Each row is a point on a tangle of strands that fork, close into loops and nearly touch. The rows are in no order.
In the rows, zero is written as 128.
Points whose rows are less than 86.3 apart are linked; no others are. Some points are linked to none.
<768>: [137 152 159 163 143 113 176 132  96 125 131  65 144  89  89 100 135 155
 135 135 156 171 131 122 146]
<850>: [125 138 162 140 134 153 196 130  80 102 119  76 115 107 105 124 155 194
 144 160 149 154 139 158 122]
<325>: [107 117  89  97 147 123 110 123 172 182 164 145 117 166 189 114 101 111
 142  82  82 130 142 142  87]
<63>: [173 138 146 133 194 126 166 181 108 103 111 101 146  92 123 132 149 185
 148 171 150 135 156 174 115]
<760>: [187  98 156 119 125 177 197 118 148 112 148 104 161  90 189 120 134 157
 115 135 104 107 133 154 146]
<501>: [169  98  89 128 121 151 156  61 122 152 180 133 159 106 178 135 133  96
 105 125 107  85 121 126 152]
<264>: [186 111 168 166 139 139 186 125 112 128 143  95 153  70 132 115 129 132
 130 128 146 144 126 109 139]
<809>: [130  83 100 164 107 129 107 110 101 164 120 127 181 130  79  80 149  62
 127 115 159 131  94  84 133]
<506>: [109 153 163 150 105 124 161 100  88 126 140  52 127 111  71  94 140 160
 121 131 152 173 118 125 143]
<545>: [108 164 124 110 100 166 122 141 152 111 121 121 102 152 121 138 184 151
 148 113  95 123 146 183 106]
<492>: [160 140 153 166 165  92 155 157 119 119 124  86 156  81  99 106 120 138
 143 135 155 156 142 122 144]
<902>: [ 88 159 119  57 140 184 120 148 177 118 138 126  68 150 121 123 147 142
 196  94  99  91 137 174  83]
<300>: [ 87 147  94 113  83 122  73 117 136 111 142 172 109 187 141 159 111 105
 128 102 100 144 113 126 112]
<397>: [111  74 137 170 136 100  98 156 120 165  82 150 165 108 110  83 108  78
 137 145 156 122  88  74 118]
<626>: [ 93 144  98  77 157 169 151  85 168 160 144  84  65 141 155 137 138 110
 153  63 130  99 190 185 127]
<623>: [143 126 114 126 127 165 153 141 170 132 128 130 141 130 153 125 158 168
 142 127  82 123 150 173 132]
<769>: [107 179 157 100  84 130 142 143 132  66  87 161 101 206  62 142 107 193
 121 146 164 138 124 111 140]
<872>: [105 165 149  96  97 145 121  83  82 122 117  95  92 146  74 152 182 179
  93 128 163 150 131 141 143]
<34>: [113 143 147 142 100 150 136  70  66 139 164  77 110  96  87 150 162 131
  96 114 157 152 138 109 141]
<347>: [ 78 142  69 141  93 116 116  76  93 161 134 159  97 133 128 154 151  60
 106 114 139 102 114 117 167]
<814>: [124 123 140 136 150 112 104 203 135  84  90 159 134 148 155 152  93 142
 143 161 108 151 142 137 119]
<1028>: [ 93 114  82  80 175 129 136 107 169 189 164 129 111 167 183 118 112 113
 131  58 105 116 151 138  90]
<656>: [188 104 153 143 174 134 181 156 136 113 128 118 161  70 157 136 126 160
 129 152 124 123 148 154 150]
<457>: [168 102 145 123 114 193 190 111 140 115 153  98 147 102 177 125 153 171
 115 123  96 104 153 160 130]
<731>: [125 159 150 140 135 112 139 173 116 121 115 129 140 120 101 127 135 157
 131 139 152 160 117 115 160]
<343>: [144  91 140 178 191  55 108 176 129 125 119 113 157  86  97  97 100 104
 130 140 158 111 127  85 101]
<108>: [136 163 145 124 151  60 112 185 129 101 122  91 141 138  57  98  78 142
 132 152 178 153 117 121 134]
<404>: [109 137  80 143 100 142 128  80  89 154 148 140 118 117 116 151 154  79
 100 112 131 116 127 116 160]
<21>: [ 93 172 123  80  87 144  85 114 154 100 112 133  84 191 114 173 150 128
 150  94 133 107 138 170 111]
<649>: [138 183 143 135 136  84 148 168 117 107 116  63 137 125  57  82  98 156
 123 151 179 166 117 148 141]
<845>: [133 125 150 142 181  80  94 198 122 100 112 137 148 120 116 134  93 140
 137 169 156 141 132 101 123]
<968>: [ 71 152  80 126  79  89  89  91 120 156 139 169  76 176 155 162 120  62
 132  94 128 123 115 123 127]
<675>: [168  78 134 147 176 103 128 147 179 148  98 153 151  87 200 123  93 130
 115 155  78 101 124 132 119]
<50>: [164  67 115 153 144 127 111 107 149 178 113 167 164  82 172 107 121  93
 127 153 104 109  91 110 120]
<711>: [105 119 127 128 108 131  79 139 152 125 132 182 118 169 173 118  99 110
 154 123  77 161 117 131  97]
<751>: [123 122 175 147 117 169 193 116  78 108 142  76 120  97 116 135 164 188
 132 155 146 152 133 141 124]
<242>: [109 120 151 140 118 119  82 148 160 116 105 181 133 154 190 111  65 102
 151 147  78 164 124 136  96]
<283>: [203  81 160 139 132 162 185 120 148 120 156 107 164  67 183 121 130 137
 108 135 114 119 115 115 154]
<1095>: [103 149 126 129  96 140 129  64  57 140 144  92  98 114  93 164 162  93
  91 109 159 134 153 111 159]
<858>: [196  98 171 151 128 162 191 117 129 130 162 100 163  64 157 121 134 121
 114 127 135 125 112  97 136]
<1090>: [ 73 143  61 138  81  99 110  75 118 180 133 168  74 151 156 150 141  58
 133 104 123 104 118 131 151]
<860>: [165  89 103 150 132 144 122 110 134 166 137 153 166  89 146 124 143  99
 132 140 106 117 100 102 149]
<502>: [177  78  90 116 154 118 126  65 154 181 148 147 159 132 217  94 113  96
 126 128  73 103 107 123 118]
<493>: [ 68 141  97 112  87 101  85  95 125 131 143 179  81 198 155 166  99  81
 141  86 114 136 120 132 101]
<889>: [108 148  81 125 100 121  86 110 130 146 153 164 112 155 144 154 144 110
 125 106  99 131 119 132 128]
<229>: [158 118 140 159 154 118 139 156 134 147 114 138 163  80 138 128 127 134
 131 148 124 139 121 106 156]
<20>: [102 173 146  91  73 130 114 120 129  90 104 159  99 203  64 147 115 185
 103 127 161 144 116  91 143]
<426>: [118 143 165 151  96 137 156  80  80 136 157  61 133 103  73 110 150 141
 119 116 154 166 126 109 140]
<391>: [103 171 116 106  96 151  97 120 135 115 119 124  94 162 116 167 177 143
 127 110 116 120 145 185 119]
<1087>: [116 139 104  98 111 170 140  86 144 128 150  88  96 135 143 150 170 131
 130  87 104 101 182 197 125]
<1020>: [152 104 139 110  95 196 176  92 131 120 152  85 131 110 165 136 164 175
 112 125 105  97 166 184 123]
<870>: [110 140  99 142  95 143 144  59  76 156 155 123 112  95 121 166 154  77
  93 110 144 109 148 112 164]
<537>: [100 174 128 108  75 125  90 116 120 103 115 157 102 188  95 169 137 156
 109 112 139 133 107 102 135]
<582>: [117  85 147 168 173  88  85 179 118 129  92 166 145  85 133 114  80  95
 121 169 136 115 113  86  92]
<744>: [135 118 105 113 142 164 147 146 193 137 132 116 135 139 162 106 144 152
 164 103  77 109 140 181 108]
<88>: [139 124 139 141 168  99 108 201 129 104 105 151 141 125 143 142 107 154
 145 165 135 144 133 119 138]
<546>: [189  89 158 184 156 111 166 127 135 131 127 103 162  69 123 100 124  99
 136 136 146 122 116  95 146]
<647>: [184 116 150 135 193 122 163 180 132  98 117 114 157  74 137 135 139 171
 139 168 143 125 161 170 121]
<163>: [123 180 144 117 129 114 143 195 119  67  85 144 109 175 101 134 118 189
 130 175 159 137 128 137 126]
<1072>: [114 143 150 117  92  90 115 146 125 127 117 148 125 176  46  89  96 109
 117 130 163 147  74  71 149]
<136>: [ 96 157 162 109  99 132 144  87  93 120 117  75  89 144  56 126 167 182
 101 136 176 167 120 133 141]
<326>: [166 113 143 173 187  68 127 168 130 121 124 109 158  76  96 107 109 125
 132 146 154 127 128 104 122]
<671>: [147 149 153 134 157 144 194 165  93 103 110  96 134 103 110 129 151 179
 148 170 144 146 158 162 130]
<212>: [115 129 141 137 104  93 109 147 111 143 110 132 144 160  59  71 114  83
 127 130 160 133  75  68 142]
<559>: [161 124 147 153 146 143 162 153 128 128 121 133 160  92 145 131 152 161
 135 141 115 133 141 140 155]
<1121>: [125  98 132 160 110  91 106 140 112 159 106 112 174 149  68  57 143  69
 132 126 163 129  91  89 144]
<1038>: [127 153 142 116 144 106 119 198 115  63  95 149 128 178 111 140  86 164
 137 174 154 149 129 114 134]
<894>: [134 133 134 148 137 111 125 161 121 144 113 148 151 104 112 125 135 126
 133 141 134 150 105  96 153]
<350>: [112 108 156 158 169 101  73 171 126  85  88 193 137 115 162 125  58 107
 121 176 104 146 145 115  90]
<535>: [120 100 152 158 180  91  86 182 127  98 106 173 138  94 146 135  67 114
 111 181 115 124 131 100  90]
<337>: [104 173 106 101  75 104  75 100 107 128 124 160  93 174  92 178 139 112
  95 113 143 125 112  99 154]
<702>: [151 128 129 141 124 159 155 138 139 133 133 134 146 112 145 134 164 165
 128 133  95 132 142 160 150]
<944>: [150 103 117 123 154 139 138 150 204 150 123 135 152 127 194  98 112 152
 157 117  68 125 131 163 109]
<1150>: [135 117 165 143 107 176 184  92  93 129 163  81 131  90 122 141 158 170
 119 127 142 148 146 126 132]
<422>: [112 112 157 155 154 107  77 168 156  90  85 187 132 127 176 118  57 102
 130 162  85 158 150 143  89]
<285>: [ 92 132  92  64 182 165 157  86 166 168 142  92  81 144 167 128 136 123
 150  54 131  88 172 156 120]
<123>: [102 144 129 106  91 113 101 139 107 115 113 167 130 173  75 124 109 136
 121 134 143 146  79  67 150]
<973>: [100 179 100 106  88 111  93  87  91 129 120 133  91 159  85 172 163 111
  85 104 153 129 126 115 157]
<912>: [155 115 103 126  95 161 172  63 109 141 194 113 135  95 185 158 133  99
  92 111 115  84 142 127 153]
<1059>: [142 106 154 125  87 174 171  86  85 131 184  73 127  81 138 160 152 157
 102 121 140 127 145 118 130]
<842>: [172  68 133 185 148 116 145 119 127 149 111 121 180  83 113  86 136  78
 142 128 145 115 107  84 138]
<246>: [103 175 125 100  90 136 105  75  89 133 107 109  85 151  93 184 180 134
  92 115 155 142 143 147 152]
<1050>: [ 96 142 101 116  74 123  74 113 117 103 119 191 118 193 117 147 108 104
 118 119 109 145  97  97 123]
<788>: [153 108 131 129  88 164 171  75  92 142 192  94 135  84 153 164 141 128
  90 113 133 111 140 113 139]
<823>: [ 81 120  80  57 185 160 139 120 171 174 147 129  80 158 161 123 118 122
 143  58 129 102 163 138 100]
<637>: [159 103  85 134 122 144 133  86 129 160 167 150 162 104 161 127 144 100
 116 127  91 112 114 121 156]
<678>: [111  86 143 174 172  53  92 180 118 122 106 134 152 101 100  88  85  80
 118 157 160 108 115  78  90]
<630>: [151  61 102 173 127 132 115 113 109 172 116 138 180 107 111  90 144  72
 128 122 158 126  98  90 133]
<27>: [107 139 123 120  90 125  81 133 108 105 111 182 129 181 112 140 105 122
 129 142 114 151  85  79 133]
<400>: [168  75 130 152 170 105 123 137 161 159 106 166 160  66 178 118 104 114
 119 161  98 106 109 109 125]
<736>: [142 124 157 140 191  59  73 194 140  85 129 110 146 111  81 112  86 146
 130 164 166 136 125 100 100]
<551>: [152  87 129 132 164 114 126 158 203 148 104 143 152 114 213 106  86 144
 147 134  74 107 141 154 106]
<579>: [124 178 146 130 127 103 151 168 109 116 107 108 124 130  73 109 124 172
 123 147 173 159 116 123 146]
<35>: [ 78 157 120  47 137 174  99 140 165 123 143 134  55 166 114 147 133 128
 192  83 124  96 140 175  91]
<718>: [173  66 103 131 152 129 111  77 147 183 133 164 170 102 200  96 120  93
 119 153  90  99  92 116 121]
<934>: [ 96 114 104 115 124 132  90 140 167 149 154 165 115 175 182 108  91 108
 152 105  76 150 127 142  76]
<583>: [120 134 144 123 145 108 111 189 135  51  76 166 130 183 129 146  85 151
 140 166 119 154 135 134 122]
<893>: [132 128 116 109 109 183 145  90 146 122 143  93 117 124 148 137 167 153
 126 104  90  93 176 195 121]
<998>: [147 143 152 138 170  52  86 189 138  94 131  89 147 130  68  91  78 136
 130 162 171 134 118 111 118]
<373>: [102 150 104  85 127 161 128  94 158 145 134  94  76 151 136 158 157 113
 152  74 127 109 175 202 121]
<479>: [119 178 156 106 104 127 149 178 124  55  83 149  96 201  87 142 122 186
 134 161 155 132 129 128 119]
<908>: [114 148  82 128 109 133 112  95 121 150 150 153 117 126 135 152 158 116
 107 113 107 127 137 137 146]
<468>: [ 98 154 120  88 112 176 124 156 175 118 130 116  89 148 116 132 165 145
 174 103  89 104 141 187  90]
<514>: [105 147 113 120 101 117 104 110  92 150 136 141 138 151  64 120 149  94
 103 110 154 132  91  81 145]
<1145>: [175  87  87 118 142 128 156  60 143 155 177 129 155 126 215 107 117  86
 105 112  87  86 118 129 139]
<904>: [ 84 177 126  60 105 159  94 124 159 107 119 123  65 177 108 165 146 117
 177  83 131 106 142 190  96]

How many points has the smallest loop of links through each point below? Write 0 if it is on no loop.
<493> => 8
<637> => 7
<88> => 0
<468> => 7

A fork is a point with three links, a tip a point with one. Leave the first point through the second and follow the links. Name the first fork or tip that comes.
<493>, <968> => <404>
<649>, <579> => <559>
<583>, <1038> => <136>
<1150>, <1059> => <501>
<630>, <809> => <300>
<623>, <744> => <50>
